Points, in no order, along strands that fork and pass close to each other.
Two points are linked if the straight distance between their rows is under 71.8. Some points are linked to none.
J606: [ 15  22 -22  11 -17  34  10   7  -2   6  19   5  -9 -28  15 -48  -1  -1
   4 -13]
J489: [ -4  20  14 -45  23  -1  46  13  37   9   5  -8  13  37 -47   4 -23 -14
   0 -23]
J686: [-10  22 -16  12  17  20 -22 -31  23  10  22   6 -29 -19  22   5  15 -22
 -12  18]
J52: [  4 -21 -26  10  12   4 -10   2  39  10   3 -28 -19  28 -11  22  16  20
  17  -5]
J306: [  5 -23  21 -55 -33  -2 -14  12   9   1   1  -8  15  52 -43  19  15   4
  -4 -12]
J480: [ 22  20   4   9   4   3  27 -16  -3  34  -3  16   4 -27  21   4  12  19
 -38  -4]
J231: [ 13  26 -21  -4  15  -8  32  32  13  -1  -1 -12  10   2   0 -32  -2  11
 -27 -31]
J559: [ -2  -3 -46  10 -17   2  -4 -14 -28 -14   3   2  25 -22  43 -16 -11  12
  -8   3]
J226: [ -1 -24  -4  35  28   2 -33   6  13  13  -3   6 -36   2  -8  39  13  -8
  15  32]
J918: [-17   2 -30  -6 -24  -8   1 -28 -44 -33 -29   6  27 -34  39 -21  -2  12
  15   5]
J636: [-18 -11   9   6  19 -13 -39 -28  43  16  15   8 -29  11  30  44  24 -27
 -16   2]
J713: [ 31   7 -12   2  -2  -7   7  -5  23   5   3 -11 -48  23  -2   5  24  -6
 -14 -23]
J466: [ -7  -2 -20 -20  -4  -6  27  -1 -33 -49   4 -11  74 -13 -25 -60  -2  11
  -9 -12]
J803: [ -9  19  44  11  13  21 -23  -4  11  17 -10  31 -36  -5   4  33  16 -14
  19  15]
J947: [-26  14  14  20  -9 -17 -16 -13 -21   4  -3  17  -1 -56  12  11 -25 -18
 -16  19]
J19: [ 11   5 -18  36  15  -3  -9  19 -19  24   3  -4 -22 -36  -9   1  -8   4
  -5 -16]
J75: [-32 -22  36  14  -1 -30 -48 -28  37  17  -2  33 -12  22   2  36  14 -32
   1   3]
J173: [  9  21 -27 -11   7 -13  35  15  -9  -8  32 -26  14  -8 -35 -30 -28   9
 -24  10]
J673: [ -1  -5 -15  -3   1   2  20   5 -10  -1  10 -16 -36 -27 -13   5 -26  10
 -29  18]
J280: [ 22 -33   7 -28 -18   4 -23  35  15  -9 -15  25  14  56 -26 -17  26  -3
  26 -30]
J623: [ -8 -48  -3 -20 -27 -33  -3  -2 -50 -27 -25  -1  16 -19  16 -25   3   4
  28  41]
J671: [  0 -21   0 -17 -22  13  12   1  53   0  13   3 -17  39 -30   0   5  -3
 -15 -32]
J177: [ -1 -33  18 -39 -35  13 -11 -11  26 -11  -5   5 -14  48 -21  14  11  16
  -3  -9]
J573: [ 12 -17   8   3  -3  21 -26  16  22 -10   0  19 -24  27 -39   8  43  19
  11   4]
J896: [-33 -12  32 -22   9 -11 -62   2  18   1 -15  48  13  17   5  54  22 -28
  25  39]
J495: [ -7  29   9  10 -26   5  24 -12 -19  -7 -40  25  22 -49  12 -14  -8  32
 -11 -23]
J462: [-43  30   9  10 -11 -22 -14 -17  -8 -29 -47  34  34 -64  28  -7  -4   1
  -7   5]
J666: [  4 -69  11 -43 -30 -15  -3   1 -46 -31 -16   3  23  -3  -1 -34  12  11
  17  20]
J912: [ -2 -16  -9 -21 -18  -1  26  -2 -48 -34 -15  -2  54  -5 -17 -44  -6  23
  17   4]
J863: [-10  33 -16  21   6  10 -14 -18 -16  -7   1  -1 -30 -27  23 -22  -1  -9
 -11  12]
J927: [ -5  39  -8  19 -11  12  17  -3 -15  11  -4 -30  14  -1  35 -17 -14  15
   3 -17]
J736: [ -3  -3   6 -11  -7  23 -32 -18  27  20  18   6 -38   2  12  23  25 -17
  -8   0]
J337: [ 18   7   0  -5 -24  18  24  -7  30  11  20 -12 -23  27   3  22 -11  26
  10  12]
J404: [ 14   0 -14  -9   4 -13  33  15   1   7  25 -34 -29   8 -17 -10 -20  11
 -31   2]
J505: [ 15   3 -15 -13  27  -8  35  -1  44 -15  38 -18  31  38 -13  -6 -28   0
 -10 -39]
J645: [ -8  27 -32 -16  43 -13  50  -7  36  -9  14 -10  45  19 -32 -15 -34  -3
 -19 -15]
J263: [-27 -11  -8  19  10 -39 -11 -32 -52 -21 -19  31  23 -52  44   9 -17 -22
 -20  22]
J577: [-41  22  -2  44  34 -34 -11 -16  15  -6  10  53  38 -37  14   4   2 -50
 -24   1]
J115: [-27  36   8  36  19 -15 -20 -26   3  -6   5  34  21 -40  38   2   5 -28
 -29 -16]
J708: [ -9 -32 -13 -58  -4 -36  21  13 -16 -44 -15 -12  56   7 -35 -35   1 -13
  34   3]
J80: [  9   2 -15   1   1  12  15 -28   4  50   7   2 -11  -1   8  27   9  17
 -13  10]
J586: [ 16  27 -28  27 -21   8  17 -30  -2   1  17 -14  -1 -35  -4  18 -12  23
  -6 -16]
J497: [ 23  15   8  11   5   9   8  12 -33  15  22 -21 -17  -2  25 -29 -16   3
  -5  32]
J171: [-28 -24   4   2  -5 -35 -27  -3 -45 -18 -21  30  32 -45  33  -7   2 -25
  12  36]
J191: [  1 -51  19 -49 -21 -14  11  21 -32 -38  -8 -19  46  -5 -20 -32  22  -2
  24  -1]
J727: [ 22  -8 -31  -4  26  -9  24  20   9   3  25 -43  -9  30 -40  -5  -5   0
 -10  -2]
J860: [-18  -1 -11  35   8  -3 -13 -17   6  18  -9 -12 -43  -4  24  24  -9 -14
  -8 -22]
J514: [ -1  17 -17 -11 -20   8  16  16 -34 -15  29 -30  34 -32   2 -22 -26  -6
 -10 -22]
J833: [ 23   0   4  -2  -9   9 -11  27  26  -7 -11   3 -17  52 -32   0  39  14
  29 -22]
J317: [ 18 -39 -10 -13 -21 -10 -52  25  16  14   3   7 -11  35 -13  17  19  -3
  31   7]
J446: [  6  -6  36   4  -1  13  -2 -12 -10  43   1 -11 -32  23   0  29   1 -12
  25   7]
J408: [-13   2  -8  15  10 -26   0 -19  -7  17 -11  -5 -22 -22  42  15  -7  -5
 -37  -1]
J815: [ 12  18  30  33  12  26   2  13  18  12 -22  12 -31  -1   3  20   2  16
  12  12]
J125: [ 11   9  35   1   0  19  24   9  27  20 -24  10 -18   9 -15  28  14  23
  16 -20]
J745: [ 12 -10   7  29  26  -3 -19   7   9  19  16 -14 -25 -26  19  35 -13   0
  -2  23]
J374: [ -1   9 -10  -3  -4   4  41 -16  41  -1  22 -18  -2  39   7   2 -21   6
   8 -21]
J522: [ -6 -21  10 -21  -9 -19 -33   0 -53 -33 -22   9  13 -35  22 -20  17   0
  22  37]
J149: [-23  21 -16  -4  28  -5  33  -1   8 -16   8 -29  48   9 -15 -50 -31 -11
 -18 -19]
J10: [  4 -18 -23 -15  13  -4  16  16  41   1  18 -39 -11  45 -37  18   6  12
   0  -5]
J553: [ 16  29 -11 -13 -19 -21  31  28 -28 -18  22 -24   1 -22  -2 -29 -19  10
 -16  11]
J406: [-31  46  13  31  14 -28 -23  -8 -12 -38 -14  34  23 -49  46  -2  -1 -15
  -9   3]
J208: [ 18  -4  10  10  27   9  37  15   7  15  14 -20   5  30 -29 -28  -6 -17
 -16 -44]
J99: [ 11  -7  15   2   5  21  26  25  11  28 -24   1 -32  28 -35   1  10  14
  -3  -9]
J733: [-12 -22  47  -4  -8 -17 -57  -7  16  -6  -9  26 -11  19   2  52  21  -9
  13  17]
J905: [ 15   5  14 -15   1   1  29  29  17  28   7  -9 -21  51 -39  -4   8 -16
  19   2]
J625: [-44  32  32  28  14   1 -16 -18  -1   6  11  23 -14 -41  11   8 -21 -34
 -18  31]
J685: [  5   3   4  15   1   1  15  17 -40 -31 -23   2  15 -27  29 -26 -19  19
  -1  -8]
J175: [  4  25 -30   1 -10  20  29   6  -8  -8   0  -6   6   3  34 -47 -17   4
  15 -18]
J849: [ -1  -9 -12  30   8   2  11  22 -18   9   7 -31   1 -23  -8 -14  -9  -6
  -5 -35]
J925: [ 16  10 -10  12  -1  24 -16 -15 -26 -17  11 -18   9 -28   5 -14   2   4
 -34 -26]
J3: [ 13   0   1  38  28   7  -5  25  -3  15   5   9  -4 -44  22  18 -12  -7
  -8  -3]
J627: [ 12  18  -6  14  12  39  14 -10 -27 -32  17 -20   2 -10  -9 -19 -15  17
 -10 -25]
J442: [-12  16  -6 -17   3  -9  13   0 -20 -22  10 -24  64  -7 -20 -36 -15   0
 -13 -16]
J454: [-32  33  30  35  21   7  -2 -18   8  24 -14  11 -35 -22  12  19  -2 -20
   5  26]
J814: [ -3 -26  16 -33 -38  21 -44   0  15  -5  -6  54  -4  14 -10  30  14   3
  17  25]
J512: [ 29 -37  -1 -21 -40  -8 -28  39   2   2   0  22  -3  46 -39   3  15   2
  27   4]
J751: [ -8  25 -26  40  -6 -22  -6   4 -24 -26 -34  -6  -5 -42  31   5 -25  28
  16   0]
J717: [  2   5  -9  15  12  21  18  -2   3  17 -15 -24 -33  11  18  26 -10   1
   8 -22]
J870: [ 23  20  -1  -1   5  -3  -6   1  -1  24  37  -9 -38   9  21 -15   7 -15
 -12  22]
J41: [ -6 -16 -32 -28 -38  -3  11 -11 -48 -36 -25  -6  35 -25   2 -32  19  21
  12   8]
J885: [ 14  23  -1  -5 -10 -15  25  -4 -27  12 -23  17  -5 -46  11  12  -6  16
 -19 -10]
J732: [ 23   7 -25   7   7 -46  29  20 -38 -21   7 -13  31 -15 -31 -30 -32 -12
 -15 -29]
J153: [-14  -9   7   7   4 -37  -6 -18 -35  -1  -8   5   1 -43  35   8 -23  -2
 -35  21]
J779: [ -9  21  -1  25  27  22 -10  11 -45  -2  -2  -2  21 -40  40 -11  -7  10
  11  28]
J92: [ -3 -12  18 -25  -8  13 -31 -16  34  13 -18  61 -16  17  13  21  26  -7
  17  26]
J396: [ 23  -4   0  -9   6  35  14 -24  27  22  12 -10 -11  12  14  42  13  23
   7  13]
J183: [  7 -15   8  -9 -16  15 -32 -33  25  10  -9  37 -13  49  -1   3  33  -3
  14   7]
J996: [ 15 -30  37  -8 -16  25  -4   7  13  27  -1  -9  -9  53  -2  12  10   7
  21  15]
J878: [ 31  16   8 -18   2  15   9  20   7  48  25 -15 -25  21  -4 -10  10 -15
  17  16]
J797: [  0 -25 -18 -27  30 -13   9  13  51  -3  12 -20  26  61 -58   2  -5 -10
   8   1]
J793: [ -7 -14  10 -34 -27  29  -9  10   9  16  -8  12  10  44 -19  19  -3   9
  45  11]
J76: [  0 -14  59   7   7   3 -38  -8  13  20  -8   9 -38  19   1  35  24 -13
  15  13]
J777: [ -9 -42  24 -24 -45  20 -50  -5   5 -19  -8  19  -3  38 -10  27   1   7
  12   7]
J286: [ 16  25   5  29  -3  -4  22  -7   2  23   2 -17 -14   7  20 -10  -8   7
   6 -19]
J165: [  2  12  14 -35  18   5  40  12  24  14  17 -26   5  57 -24  -9  11 -11
   4  -4]
J467: [-14  18  -2  28  -1  -1  -6 -10  -6 -15 -42  19  18 -58  22 -15  -5  13
 -25 -24]
J556: [  5 -37  -8   9   0  14 -43  11  33  10   6 -18 -21  12  -3  33  22   4
  29  14]
J762: [ -1 -33  -2 -51   0  -4  -2   9  28   2   6  -2  15  59 -72   8  16  -1
  -6 -16]
J554: [ 12   7 -11  29  24  18  16   1 -18 -10  16 -42  16   1 -31  -6 -19   8
 -16 -26]
J655: [-19  20 -15  38  27   7 -15  -6 -14  -6   5  21  -1 -45  47  -9  -5  -3
   2  29]

A fork is a point with three links, a tip a point with one. Leave the first point through the second and follow the links. Name the first fork or tip that comes.
J645 / J505 -> J577
J115 / J406 -> J442
J925 / J627 -> J556

Follow the links from the first point to the second, and from the first to the third. Name the last point that the two ways share.
J165 / J286 / J686 -> J803
J75 / J171 / J497 -> J803
J556 / J495 / J814 -> J10
J918 / J467 / J92 -> J442

A fork is a point with three links. Follow the links from the first point to the second and name the forks in between, in order.
J396 / J833 -> J442 > J404 > J10 > J556
J280 / J849 -> J556
J454 / J708 -> J153
J404 / J92 -> J10 > J177

Name the points in between on the shortest way along the links from the first point to the second, in order.
J337 / J317 -> J374 > J505 > J645 > J149 > J442 > J514 > J553 > J173 > J404 > J727 > J10 > J52 > J556
J92 / J462 -> J814 > J777 > J177 > J306 > J762 > J797 > J10 > J727 > J404 > J173 > J553 > J514 > J442 > J149 > J645 > J505 > J374 > J337 > J396 > J80 > J480 > J885 > J495 > J467
J125 / J606 -> J815 > J803 > J454 > J625 > J947 > J153 > J408 > J860 > J717 > J286 > J927 > J175
J489 / J636 -> J165 > J905 > J99 > J125 > J815 > J803 > J76 > J733 > J75
